Points on a hilly landscape, in no order, each with its height.
A ball rolls from a point to whichever of its 2 nearest points has the largest drop for the distance, and stops where none of them is lower. Distance is the straight distance between rows; heights are no part of it.
K164: [-30   1  45 -10  29  -6   6 -25   1  -5   8 -26 -10 -22   2  -2  -7  -7
   6 -28  36  -9  -9 -22  23  39 -23  -8  55  -2  -5   9 -11 -26  25]  h=61
K401: [ -1 -26  -2  23  25  17  20 -18  -7  -2 -51  19 -23  -2  14 -16  12  -8
  53   7  45 -27 -34 -15  21  25   7 -10  13  13 -12  33  -2  40  31]  h=474
K686: [-42  -6  44 -30  43  -5  19 -26  -1  -9  26 -10  -1 -34 -13  12   3   1
 -12 -58  39  -7 -14 -38  21  58 -15 -27  39 -18  -6  18 -32 -35   5]  h=73
K945: [ 41 -46 -31  -4 -23  10   9   7   5  11 -11 -35  28  22  37 -21 -39  37
 -25  29 -59  -1   1  21 -11 -25  21  23  12 -56  -5   0  13  -5  12]  h=242
K596: [ 30 -35 -27  -3  10  -2   0   5   8  13  19 -22  41  46  25  -6 -39  42
 -29  26 -55  21   5  29 -26 -21  13  21  14 -41  -2  -9   1 -22   1]  h=228
K286: [-18  -7  -6 -12  12 -10  35  30 -17  17   3  15 -36 -33   7 -19  12 -38
   7  14  12 -22 -36 -52  -4  22 -20 -10  18  34   7  18 -23  26 -23]  h=574
K314: [ 48 -25   8 -19 -13  17  19 -43 -15 -15 -37 -52  -5  13  12 -22 -31  34
  20  16  11 -23   2  24  35 -29  23  14  -1 -47 -11   0  41  15  36]  h=241
K937: [ 16  14   8   6 -23  12 -40  58  16  11   4   5  -5 -17   6  -1  -3  -1
 -36 -13  -8   1  17  22   9 -33  -5 -21 -29  13  19 -11  22  -2 -19]  h=225
K922: [-10  -3  -8 -11 -16  -7 -18  62  16  -3 -11  -9 -18 -36  10  -6  12 -18
 -34 -13 -19  10  -2   0  -7 -19  -6 -19  -8  20  31   2  10   8 -39]  h=199
K817: [  9  -8  -6  24  -4  39 -50  44  22  12 -17  35  13  13   2   4 -10   9
 -19 -16  -1   7  16  35  20 -17   8 -19 -27  -7   6  -3  15   7   3]  h=204
K787: [-29   8  19 -17  -7   3 -26  65  24   3   4  -1 -11 -47  16 -10  13 -16
 -26 -30   2  -3  -6 -11  11   5 -24 -38  24  14  18  -2  -2 -19 -21]  h=177
K480: [ 10  -8  38   5  -8  34 -37  34  -5  37 -18  13   0   5 -10  -4 -18   6
   5 -35  53 -42   5  12  62 -14 -16 -30 -13 -24  -9   5  30  19  13]  h=293
K490: [ 20 -16 -24  33  40   9  -2  43  -4  16  -5  54  -8  41 -21 -40   2  -1
 -22  21   7  21 -15  -7 -14   8  18 -29 -28  21  -8 -17 -21  -2 -32]  h=316
K965: [ 59 -10 -20   2 -49  11  40  -9 -22  20 -12  -8   6  18  28 -29 -27 -11
   0  58 -39 -33  -5   8  -1 -31  22  14 -19 -33 -22   1  18   8  16]  h=125
K827: [-10  50  36   6  20 -14  37 -43 -16   9  27  -1 -16   8   0  -5 -12 -24
   1  14  71 -23 -20 -30  15  19   2  -6  12  18 -18   7 -29  12   6]  h=652
K843: [-19 -12  23   0  27   5 -12 -61   0 -18 -15   5  32  16 -31  26   9  39
  28 -41  34  19   5  -6  16  32  -2  -7  19  -8 -13   0 -14   7  19]  h=352
K594: [-17  -2   9  18  -1  33 -28  33  12  -7 -33  38 -13  -3 -40  -1  35  18
   0 -47  31  11  -5  -2  36  18   8 -39 -37  16  -3   3   3  17 -24]  h=505
K152: [  4   7  16   1  21  20 -11  55  -5   8   2  21 -18  14 -39 -31  -9   1
 -38 -15  35  11   4 -11  14 -11  -2 -52 -43  13  -1 -23  -3  -3 -36]  h=321
K987: [ 49  -6 -20   1 -65  18  25 -38  -3 -16 -37 -28 -12  10   9 -28 -18   6
  20  48 -38 -37  13  23  36 -36  21  28 -37 -41 -31  15  40   3  49]  h=140
K858: [ 19 -18 -25  34 -10  18   7  56   3  38 -15  61  -2  20  29 -14  -5 -38
 -13  42 -20 -21  -6  21 -13 -15  27 -14 -31 -13   6  16 -11  25  -2]  h=368
K450: [-18  27 -14  -9 -27 -24   0  38  15   4  30  -7  -4 -38  18  12  26 -45
 -12  15 -37   4   1 -20 -35  -5 -12   6   1  39  32 -10  -2 -10 -32]  h=560
K400: [ 33  10  -2   5 -31  31  -2 -21 -16   7 -15  -3  27  27  -4   4 -15  14
  10  22  -5 -13  33  25  20 -33   7  16 -27 -35 -29   0  30  14  25]  h=248
K943: [ 16  32  15 -27 -10 -16  28 -68 -19 -12  42 -33  23  23 -21  14 -16   8
   3  24 -10  -5  28  12 -17 -23  -3  33 -21 -18 -29 -18   7 -21  21]  h=448
K376: [-26 -11  23 -19  46 -14  14  -9  -9  13  29 -23   7 -17  13   1 -16 -13
 -12  -7  19  -1 -10 -27  -4  27 -36  -6  63  -6  -7   0 -24 -33  11]  h=72
K330: [ -8  24  42 -37  10 -23  -5 -74 -12 -36  10 -44   8  -5 -24  45  12  28
  10 -29  27  10  23  13  15 -11  -8  12   1 -31  -7 -18  12 -15  26]  h=178
K111: [  8 -22   2 -29  27   0  26   5 -18   9 -19  -6 -25  -8  -3 -25  -3   5
   9   5  31 -12 -28 -35   6   0  12 -11   4   2   7  16 -10  45 -17]  h=587
K244: [ 38 -14 -29 -14 -58   2  52 -57 -10 -17 -13 -37 -22   7  14 -42 -20  10
  26  43 -50 -20  -6 -10  14 -21  26  39 -23 -37 -30   6  22   3  29]  h=99
K658: [-14 -31 -37  35  16  15 -26  35  30  17   5  38  20  12  39   4  -8   5
  -8   7 -36  18  -5  11 -23  10   1  13  16   9  14  12 -25  -3  -6]  h=436
K440: [-19  34  41  18  17  12  18 -39  -3   7  19  15  16   9 -16   2 -14 -17
   2 -10  55 -25  -4 -23  19  29 -14  -8  16  18 -32   6 -24  -9  21]  h=654
K153: [-25  -5   3 -43  20 -18  33   7 -18   0 -12 -14 -48 -30  -2 -18  11 -17
   4 -11  45 -14 -33 -47  15  14   1 -20  12  18  21  16 -13  39 -24]  h=580
K746: [-43 -15  18 -14 -10  -1 -34  11  26 -19 -18 -26  -5 -56  24  20  27 -12
  12 -38  -3   8  -3  -7  15  21 -24  -1  57   3  19  20  12 -13  21]  h=483
K424: [  2 -27  -2  36  43  31  -6  35   7  50   2  45  24  46  12 -17 -34  10
 -17  11  -1  -3 -12   8 -10  17   0 -24  18 -12 -24  -2 -17 -10   3]  h=667
K629: [ -4 -14  16  -8  29   1 -39  -7   2 -21 -12  -4  14  16 -53  18   7  52
 -17 -50  30  38  11  12  13   4   7 -31 -14 -15   5 -28   4  -1 -16]  h=386
K850: [ -2  45 -22  16 -31 -10  13 -62   1 -32  -7 -18  -8  22 -10  -3 -21 -12
  42  27 -19 -15  28  30   1 -21  -8  46 -13   1 -30   1  22 -28  45]  h=209
K823: [ -2  23   5   5 -16  13   0  50  -8  21  -7  39 -24 -15 -21  -7   7 -26
 -19  12  23 -15   2 -20  -1 -10  -8 -26 -41  36   2   1  -7  29 -39]  h=360
K284: [-18 -14  -5  25  34   6  14 -20  -3   5  13  33  29  34 -27  10   2  23
   5   1   1  33  -8 -20 -37  32   3  -4  15  14 -13  -7 -34  -2 -11]  h=327
K992: [-12  15  21   7  -9  33 -23   4  -8   8 -27  35   9  -1 -38   7  27  23
  15 -37  54  -5   3  -1  45  17  -4 -23 -46  14 -22   4   9  30  -8]  h=497
K279: [ -1  30  14 -17 -23   5  -4 -37 -17 -17 -27   7  -1  -7 -31  25  32  23
  20 -15  36   3   2   3  21 -18   4   8 -40  14  -8  -5   7  39 -15]  h=409
K687: [-23 -12   5 -35   6 -20 -15  12   7 -11   6 -31  -4 -40  17   9  13 -11
 -13 -14 -19  13  -3  -4 -11   7 -20  -2  42   2  31   3  10 -11  -3]  h=475
K269: [-28  23  42  15   7  25  18   6  11  12  25  32  22 -19 -25  -3  -5 -15
   7 -32  42 -25  -3 -33  27  41 -18 -22  19  12 -42  32 -27 -27  10]  h=656
K723: [-23 -48 -46  19  17   4 -26  29  33 -30 -25  28  -3  -4  14   7  25  12
   7 -25 -29  38 -13  -3 -14  35  16   7  11  19  34  15 -23  19 -17]  h=266
K93: [  2  10  20 -28  -4 -13  -7 -80 -14 -43 -23 -37  -2  11 -13  15   7  30
  34 -18  21   6  16  23  22  -7   1  32   5 -21  -4  -5  15  -1  34]  h=200
K695: [  2  51  20 -25 -41 -13  21 -41 -13 -21  -2 -16 -14  -8 -19  26  16   1
  20   6  27 -12  17   7  23 -30  -4  23 -35  16  -5 -12  12  23   0]  h=423
K777: [ 18  25  -3  17 -24   8   6 -42  -7  -6  -3  -4  15  22   8  -3 -27 -10
  23  31  -6 -20  28  29   8 -20  -1  28  -3 -14 -25   3  24 -15  42]  h=227
K131: [ 13  24   8 -14  -8  -7  15 -14 -24   5  -1   9 -10   1 -28   4  11   2
   7   7  26   1   0 -15 -13  -9   3  -2 -28  22   1  -8 -10  30 -23]  h=388
K347: [ -1  33   6 -31  -2 -38  37 -62 -17 -34  13 -60 -18 -11   1   7  -6 -15
  14  23  -1  -1   7  -1 -11   0  -7  42  21  -9   7  -5  14 -25  17]  h=198
K701: [ -7 -13   4  17   4  17 -70  57  52 -21   8  -3  17  -6  15  12  -3  18
 -47 -41 -19  26  22  44  10  -8  -2 -19 -13   7  31 -15   2 -39  -6]  h=201
K520: [ -2 -22  -2  30  10  27 -50  70  35   2   0  26   2   6  10 -18  -9  13
 -44 -39   0  14   8  30  22   3   3 -41  -6   6  20  -1   7 -28 -12]  h=180
K929: [-13 -40 -31  44  23  22 -27  37  29 -14 -26  49  -2  11  -5 -11  20  18
  -5 -21  -9  38 -14  -6  -5  30  30 -22  -4  19  11  14 -21  10 -25]  h=281
K685: [  8 -33   3 -36  23 -14   2 -15 -14  -8 -10 -40   7   2  10   6 -11  24
  -6   1 -23  17   0  11 -13  -4   4   8  36 -22  10   1  10  -4   4]  h=443
K365: [ -1 -24 -27  50  33  16 -10  42  27  -6   5  52  -7  37 -22 -29  19   9
 -27   5  -2  42 -14   1  -7  29  20 -31 -21  36   9  -5 -34 -21 -36]  h=299
K859: [ -5  38  10  -6 -20   2  24   9 -13  21  -5  31 -25 -12 -18  -1  23 -22
  10  21  31 -16  -8 -34  -1  -4   1 -14 -40  38   0   7 -13  52 -29]  h=372
K512: [  4 -15 -24   6  24 -12  -9   5  -1  19  25  -3  32  29   8  12 -26  24
 -18  15 -37  26  12  17 -33  -6  -3   7  18  -7  -8 -19  -8 -27  -3]  h=202
K205: [ 35 -29 -18  -8 -22  21 -16   1   4  -7 -19 -15  25  16   7 -10 -14  38
 -20   6 -36  18  15  19   0 -31  27  15 -15 -33   4  -8  20   8   1]  h=203
K953: [-11  40  34   8 -47  22 -20  21   0  22 -21  14 -18 -27  -7  20  22 -12
  10 -15  41 -37   9  13  56 -12 -21 -16 -32  18  -6   2  21  24   6]  h=508
K550: [ -1 -21  37 -35  57  -1   6   1 -19  15   5 -12  -1  16 -21 -21 -31  18
 -26 -25  50   2 -22 -33  14  10  -3 -38  25 -32  -2  -8 -23   5 -14]  h=124
K862: [ 11  17 -21  11  21 -35  44 -45 -32  24  49  -6  18  33  -3  -9 -16 -23
  29  47 -10   0 -12 -19 -38  12  -4  35  24   7  -9  -4 -17 -13   2]  h=634
K561: [ 21  -1  15  -8  -5   3   0 -66  -8 -20 -35 -41   1  28  -3  -3 -20  35
  33  -3  23  -8  16  33  37 -15   6  18   8 -33 -12   2  35   2  46]  h=220
K829: [ 54 -26 -27   4 -66  30  12  -7   3   1 -21  -2  13  15  19 -22 -17   9
   4  37 -50 -20  20  20  11 -35  30  26 -43 -54 -21  14  26  20  34]  h=171
K967: [ -9 -17 -27  47  37   4 -10  16  17  -6  12  49  19  46 -34  -1   7  21
 -19   7 -16  48  -2 -10 -36  31  15 -13  -4  25   3  -9 -38 -19 -32]  h=313
K246: [-27  47  -9   6  -8 -33  22 -66  -3 -32  46  -4   8  -1 -22  36  22 -25
  48   9 -14   2  16  -4 -33   2 -13  38  10  27 -15 -19 -19 -31  23]  h=149
K409: [ 11   9  -7  -8 -14  -1  -2  37   6  29  29 -17  21 -16  36  -6 -12 -20
 -32  25 -32  -9   3   1 -28 -19 -16   3   6  -5   7  -7  17 -20  -9]  h=123
K213: [  6  14 -35  15 -31  -7  -2  45  13  14  28  21   4  -9  24  -1  14 -33
 -13  23 -52  -1   8   1 -42 -15   9   9 -19  26  25   6  -9  -2 -35]  h=550
K909: [-11  -6  36 -31  55  -6  12  10 -12  -3  14  12 -11  14 -38 -18  -9  18
 -28 -37  50  10 -21 -38  13  34   2 -44   0  -5  -5 -11 -41   7 -35]  h=105
K232: [ 25 -42  -6 -21  41  12  34  44 -14  29 -25   0 -28   5   7 -41 -23  -3
   2  20  24 -39 -50 -18  11 -12  15 -35  10 -16  -3   9  -7  45  -5]  h=596
K531: [ -1  29  14  24 -34  20   4  13 -10  22 -18  38 -10 -13   8  15  12 -36
  13  19  26 -32  16  19  23 -16 -12  -3 -21  20 -17  12  16  25  14]  h=513
K714: [  3   6 -27  49 -35  23 -33  29  15   1  -6  75  10  20  11  16  17 -25
   6  11 -27  11  16  19 -22  -2  17   5 -45  19   5   7  -9  22  -5]  h=531
K910: [-34 -13   1  15   6  17 -31  66  36   1  13  21   3 -19  -1 -12   1  -4
 -31 -44  -4  13  -1  -4   9  29  -6 -42   9  18   4  12 -13 -38 -22]  h=163
K8: [ -9  64   4   7 -36 -20  15 -53  -1 -38 -32 -45 -37   3   4   1 -16 -11
  37  11   8 -23  19  32  37 -18 -13  36 -25   3 -16  -3  36 -15  41]  h=190
K283: [-27  -9   9   2  39 -16   6  17   6  35  47 -12  37  -5  26   9 -26 -16
 -31  -2 -11   5  -9  -9 -21  21 -44  -8  60  -2 -17  -6 -19 -52   2]  h=84
K808: [-11 -16 -29  21  13  -7  -2   2   8  22  27   9  24  12  53   7 -11 -20
  14  31 -37   1  -8   9 -26  13 -20  33  51  -1  -3   9 -10 -28  26]  h=447
K441: [ -9 -18  28 -17  15   4 -38 -21   1  -6 -18  -8   7  -2 -26  17   6  39
   9 -63  33  16  -3   3  34  17  -6 -16  12 -17   8   1   9   7  15]  h=366
K371: [ -2 -15 -35 -12   9 -29  -1   4   1 -28   0 -10  -9 -11 -25  10  28   6
  -3  -2 -39  45   1  -4 -40   7  20  13 -13   9  32 -18  -8   5 -35]  h=569
K87: [-14  33  39  -3 -26  24 -35  18  -8  12 -16  13  -4 -22 -34  24  28  16
   6 -53  38 -18   3  11  56  -4 -21 -20 -37   8   1  -6  15  13 -13]  h=503
K448: [  5  16  -2 -34 -64 -12  14 -29  10 -25 -38 -48 -35 -34   8  10  19   8
  27  15 -18  -9   7  16  30 -27   4  31 -21  -3  11  14  44  16  14]  h=156
K911: [ -5  -3  10 -33  21 -35   9 -45  -7 -29  36 -27  21  -1 -20  41  10  15
   2  -6 -31  27  19   0 -43  -4 -17  15  20 -20  -4 -23  -6 -29   8]  h=473
K702: [ -6  11 -26  41 -21  12 -23  57  28  16  19  46  11  -1  33  15   1 -32
 -23  11 -33  -1  19  23 -30 -11  -2   4 -26  16   8   4 -12  -1 -12]  h=541
K972: [ -8   7   8   7  25   4  -1 -48 -11  -9   2  18  27  29 -30  18   8  27
  24  -3  20  17   6 -13 -15  14   3   7  13   3 -18  -9 -13  13   5]  h=340
K496: [-25  -2   2  18   8   8 -30  34  27 -14  12  21  15 -28 -16  21  12   1
 -25 -37 -10  26   8  -2 -16  18  -8 -11   2  28   1 -14 -13 -26 -15]  h=145
K382: [ 20  -3  -5  12   6   0  -1  64  -1   0  -6  24 -37   0 -16 -31   8 -13
 -40   9  14   4  -8  -2  -1 -17  16 -36 -47  32  17  -8   2   3 -46]  h=341
K426: [  9 -26  16 -19  31  -8 -27   5  -3 -11  -7 -26  14  24 -27   9  -5  46
 -34 -30   1  42  15  18  -7  -8   4 -20  -3 -29  13 -32  16 -14 -14]  h=406
K319: [ 33  20 -14  -5 -55 -10  50   4 -13  24  10 -15 -13  -3  21 -22  -3 -23
   6  61 -25 -35   6  -5 -19 -35   4  21 -18  -6  -8   7  20  12   1]  h=80
K361: [ 18  -6 -15 -19 -40   4  -9   8   3 -11 -18 -21   6 -15  15   2   6  11
 -14   4 -42   9  12   9 -12 -27  10  16 -13  -9  16   2  27   9  -5]  h=162
K38: [-36  37   7   6 -10 -26  13 -40   3 -26  35   8  13 -32 -23  52  31 -30
  28  -6  -3   9  -4 -22 -34  11 -15  24  10  31  -9 -17 -25 -25  -3]  h=132
K524: [ -5 -18  10   5  24  14 -10  33  -2  23   0  21  16  13  -6 -14 -26  10
 -20  -5  10   5  -8  -2   0   6  -5 -31  14  -6  -5  -4  -6  -9  -3]  h=663
K359: [ 32 -18 -58  -8 -17 -27  31 -17 -15  14  37 -24  14  26   2 -25  -3  14
   6  24 -87  15  -7 -19 -47  -4  35  32 -12 -20   9 -12 -10 -12 -33]  h=610
K313: [ -4 -25 -30  24  -3   8 -60  37  46 -39  -7   5   6  -7  27  13   3  20
 -33 -35 -37  41  12  31  -4  -4  11   2  -8  11  46  -2  -4 -19 -15]  h=224
K661: [  4   3  -9 -11 -42   6 -16  -1   7 -19 -39  -9 -18 -27  12  15  29  12
  22  -5 -13   0   8  22  13 -21   6  14 -10   5  12  16  29  26   8]  h=127
K963: [ -5 -32  19 -37  19 -17 -25 -32  -6 -14 -17 -37   8   1  -9  24  -4  40
  -7 -37  -5  32  12  20   3   1   0  -2  28 -51  23 -16  22  -6   6]  h=426
K76: [-31  67  35 -15   8 -41  35 -67  -9 -33  29 -36 -33 -18  -4  24  10 -29
  -2   6  47 -20 -10 -13   7  17  -5  26  14  19  -1  -9 -19  -9   3]  h=651
K962: [-10  -9  19 -34  56 -47  -2 -31 -11 -25  26 -22  13  -1 -33  41  11  26
 -17 -27 -16  38  11  -7 -37  20 -14   2  14 -22  14 -23 -19 -23 -13]  h=486
K979: [-13  45  17 -20   5 -34  44 -37 -26   0  31 -21 -24 -18  -4   6   2 -31
   4  24  42 -18 -12 -30  -6   5  -7  21  12  22   5   1 -15  11  -2]  h=648
K114: [ -2 -39   8  -1  31  16   4 -26   0   5 -43  -1 -17  15   7 -26 -14  21
  37 -10  42 -17 -35  -1  31  22   6 -22  34 -17  -5  17   9  26  44]  h=468
K123: [-24  23  24  17 -21   9  -2 -23   3   0 -29  16 -16 -29  -8  11  39  -9
  35 -35  54 -19 -16 -11  40  34 -13  -1  -1  25 -16  29  -5  10  15]  h=487
K716: [ 18  61  28 -18 -27 -14  33 -63 -18 -15  28 -40  -5   4 -23   9  -9  -3
   1  26  26 -24  25   4  14 -30  -6  26 -29  -3 -17 -12  15  -1  14]  h=435
K718: [ -1  39 -10   9  -7 -30  41 -34 -26  11  42   2 -14  -2   1  -5   0 -46
  27  40   0 -15  -9 -33 -32   3  -8  28  12  25  -1  -3 -14  -5  -4]  h=642
K204: [-34  26  -2  36 -19   6 -13 -21  27 -20  23  26  37 -23 -13  58  37 -11
  20 -18 -18  15  16  -9 -30  21 -12  21   4  31 -22 -10 -16 -30  10]  h=139
K305: [-19   2  -1  42  24   8 -32  23  31   2  39  27  41   6 -13  25   9  20
 -30 -21 -24  30  19  14 -26  18  -9 -19  -3  18 -16 -24 -22 -38  -2]  h=165
K663: [-28  12 -18 -11  -7 -23  16  40  -7  10  22   8 -34 -41   2 -12  27 -38
  -7   9 -12  -7 -23 -42 -21   8 -15   3   7  44  30  -3 -11  14 -40]  h=568
K722: [-25  13  38 -39  39 -16  12 -10 -13 -11  23  -3 -12 -23 -22   5   5 -11
 -25 -36  45  -2 -18 -42   9  32 -12 -23  21  -1   2   8 -29   0 -22]  h=87
K115: [ -3  21  11 -14   2 -22  10 -57  -7 -13  38 -31  21   5  -5  33 -11   0
   8   7 -11  10  26  12 -30 -20 -23  26  14  -4 -20 -16   8 -37  22]  h=461
K642: [ 22   2 -34  -9  -7 -29  35 -29 -14  20  51 -13  20  26   5  -8 -14   1
   4  39 -49   6   5 -10 -43  -8   6  34   4 -14  -9 -10  -6 -26 -11]  h=624
K703: [ 29  -9  22   7 -13  40 -36  10 -11  24 -31  13  10  10  -8  -2 -10  16
  20 -12  28 -23  11  27  45 -24   8 -16 -18 -28  -5   1  33  33  18]  h=282
K136: [-15 -13 -35  39  11  -1  -5  28  18  17  33  28  30   3  39  10   2 -22
  -3  13 -41   6  -7  -8 -33  31 -11  13  39  17   3  10 -30 -31   2]  h=442
K259: [ -9 -17 -28   4  20 -23  11  13  -7  16  16 -28   7 -16  43 -13   1 -30
   8  24 -22  -5 -13 -17 -22  13 -19  17  68   3  17  10  -4 -18   4]  h=455
K103: [  3 -45 -36  15  17  19 -16  85  26  10 -22  36 -24  -6  37 -37  -1 -18
 -18  10 -19  -1 -30   6   2   6  14 -27  -8  14  22  15 -17  14 -19]  h=390
K780: [-20   9  25   8  10  23   1  22  -6  32   7  31  11 -14  10 -12  -8 -22
  -5  -8  20 -15  -1 -21   3  18 -21 -25  18  19 -21  14 -14 -11   0]  h=659
K451: [ 15 -28   7 -17  13   1   8 -15 -11   7 -27 -26  -5   4  16 -18 -21  17
  12  15  20 -12 -16   8   7  -6   7   0  37 -24   0   7  10  15  24]  h=458
K435: [ 11 -12 -15 -21   3 -16  -8   4  -6 -39 -20  -8 -14  -1 -44   5  28  24
 -14 -22  -7  48   5   3 -17  -5  28  -5 -45  14  22 -20   1  15 -40]  h=546
K586: [ -6  43  -8 -15  -8 -45  47 -86 -15 -22  41 -31  -3  10 -20   6   1 -20
  40  19 -19  -6  12 -10 -31  -2  -4  48   2   4  -7 -13  -9 -27  14]  h=173
K534: [ 16 -22 -34  22   3   4  23  40 -15  44  -3  56  -7  16  23 -18  -3 -42
   8  46 -14 -22 -28  -7 -33  -3  20  -3  -6   2  -8  19 -17  31  -6]  h=354
K254: [-11 -31 -30   0  -6   3 -37  23  25 -27 -23   6   6  -8  23   8  15  15
   0 -21 -37  38   9  18 -20   2  10  14  12   9  35   8  -2   8 -11]  h=247
K322: [  2   1 -11  37 -23  25 -12  14  -3   4 -27  57   5   9   1  11  26 -18
  21  12   3  -9   6   8  -2  -3   7   2 -25  10 -10  15   1  32   9]  h=521
K698: [ 26 -11 -38 -20   1 -36  21  11 -13 -13  24 -31  -4   0  -5 -13  13   7
 -16  14 -59  36   0  -9 -52  -6  27  22 -16  -8  34 -15   0  -9 -47]  h=589
K30: [ 10 -44 -29  -7  13   9  -3  47  13   4 -31  12 -17 -14  33 -17   0  -1
   3   7 -15  -4 -16  -3  -5  -1  17 -15  17   2  18  21   0  32 -11]  h=403
K925: [ -9  47  -1 -12 -65 -30  23 -36   9 -40 -33 -61 -44 -21  17   5   5 -14
  29  20 -20 -12  18  24  26 -20 -10  42 -16  14   8  10  43 -12  23]  h=175
K999: [ 39  11  17  10 -28  32  -8 -24 -25  12 -27 -15   6  25   0  -5 -16  15
  21  15  28 -37  21  42  57 -36   3   9 -30 -34 -18   8  41  25  34]  h=265
K405: [-11  16   5  12  -9   5   9 -31  -9  -1 -41  13 -37 -19   8  -1  21 -14
  50   3  39 -19 -19 -12  29  10   2   8   3  20  -6  22   5  29  23]  h=480
K754: [ 11  18  15 -41  -5 -43  40 -63 -14 -36  -8 -88 -29  -5  16 -16 -25  -1
  -2  21   0  -6   1   4   9 -11   0  32  15 -39   1   6  25 -16  23]  h=216
K144: [ -5   4 -11  28  10   4 -15   6  13   8  53  10  41  15   2  29 -15   1
 -15   6 -32  14  21  19 -41  -1 -16   9  -1   9 -17 -26 -11 -31   3]  h=183
K214: [ 23   5 -41 -16 -52 -21  57 -74 -14 -29 -14 -52 -36   9 -10 -40  -1   1
  37  38 -46 -19 -10 -28   4  -9  28  44 -29 -14 -11  13   7   5  20]  h=136
K635: [ 19  23  37   9 -15  34 -12  40 -18  42   5  14   2   5   2  -1 -22 -17
 -20   3  38 -43  17  14  39 -36 -15 -33 -15 -20 -11  -8  24   9   4]  h=300
K88: [-13 -29 -24 -25  27 -31   5  39   1   6  12 -26  -6 -29  28 -12  13 -31
 -19   6 -28   3 -16 -25 -15   9 -16   6  48   5  29  -2  -8  -6 -18]  h=464
K439: [  4 -11  -8   3  -4  12 -34  19   8 -26 -43  15 -11  -3 -25   4  27  31
  -3 -30   9  29   2  19  17  -1  22 -17 -33  12  16  -6   9  22 -26]  h=520
K597: [ -3   3  58 -31  24 -10 -20 -50  -8  -8  18 -45  14  -1 -21  23 -15  23
   2 -40  40  -4  17  15  24  -1 -13 -11  22 -36   2 -21  15 -20  26]  h=161
K516: [-22  16 -17  17 -10   0 -25  -3  16 -18  13  31  19 -10 -18  41  27  -8
   6 -13 -20  20   9  -6 -28   1  -2   9 -15  38   3 -12 -16  -5 -14]  h=119
K311: [ 21  -6 -16  16  25   0  25  47 -19  29   0  48  -9  18 -14 -26  -5 -28
  -8  28  11  -6 -26 -31 -25   1  20 -21 -26  16   1  -2 -19  26 -30]  h=336
K574: [ -6   0   2 -13  19 -27   3  19  -3  27  56 -40  28  -4  25   1 -20 -17
 -32  22 -27   2   7  -1 -37  -1 -35  10  41  -2  -2  -7  -4 -36  -5]  h=100
K140: [  5 -34 -40  26  -3  12 -14  76  25  13 -16  55 -10   5  54 -16  -7 -37
 -14  26 -33 -11 -18  20 -10   1  25  -5 -22  -3  29  31 -23  19  -2]  h=380
K588: [ 18  13  -2  -6 -20  -3  15  23 -11  22   1   2  -9 -11  20  -7  -4 -21
  -6  30  -3 -21   2  -3 -12 -29  -7   2  -1   9   2   5  13   9   2]  h=115
K502: [ -1 -19  47 -34  44 -11  -2 -28 -21  15  16 -38  12  14  -3  -1 -33  21
 -25 -20  37  -5  -2  -3   4   0 -11 -24  38 -43   0 -14  -6 -13  12]  h=142
K127: [ -7 -57 -24  32  20  28 -37  35  41  12 -18  32  17  19  42  -4 -20  27
   2 -12 -28  20  -8  24  -1  20   5   4  40 -14  13  11 -15   6  17]  h=427
K165: [  2 -69 -23  14  16  24 -22  32  22  13 -38  12 -10  -4  41 -18  -8  13
  25 -14 -19  -3 -26  11  14  11  15 -14  43 -18   7  20   9  22  26]  h=416
K785: [-15  13  40  19 -12  36 -13  -7   7  19 -41  33  -9  -9 -15  -4  28   6
  44 -45  62 -30 -13  -5  62  33  -5 -23 -19   9 -17  24  10  33  13]  h=491
K357: [  8  28  29  -1   4  16 -17  40 -20  25  15  16   3   0 -27   0 -16  -1
 -40   0  37 -14  10   0  19 -19  -3 -41 -35   4 -14 -18  14   4 -21]  h=308
K894: [ 32  -2   8 -17 -17 -11  32 -50 -14 -11 -18 -65 -11   9  22 -30 -30   8
  11  28 -14 -17  -6  12  14 -12   7  22  16 -28 -16   7  28 -11  36]  h=238

For each start below, name the point where the ball stops.
K785: K365
K153: K992
K115: K661
K357: K661
K687: K365
K718: K992
K93: K164
K232: K365
K426: K365

Call two points neighbours if one is among the 2 nearest of the other. Go from one point of each pair to the other, from neighbour to neighbour, staying as low as possible. Name the highest point that can't be avoided.
K164 / K516: K894
K38 / K661: K945
K164 / K244: K829
K164 / K319: K409
K516 / K38: K204
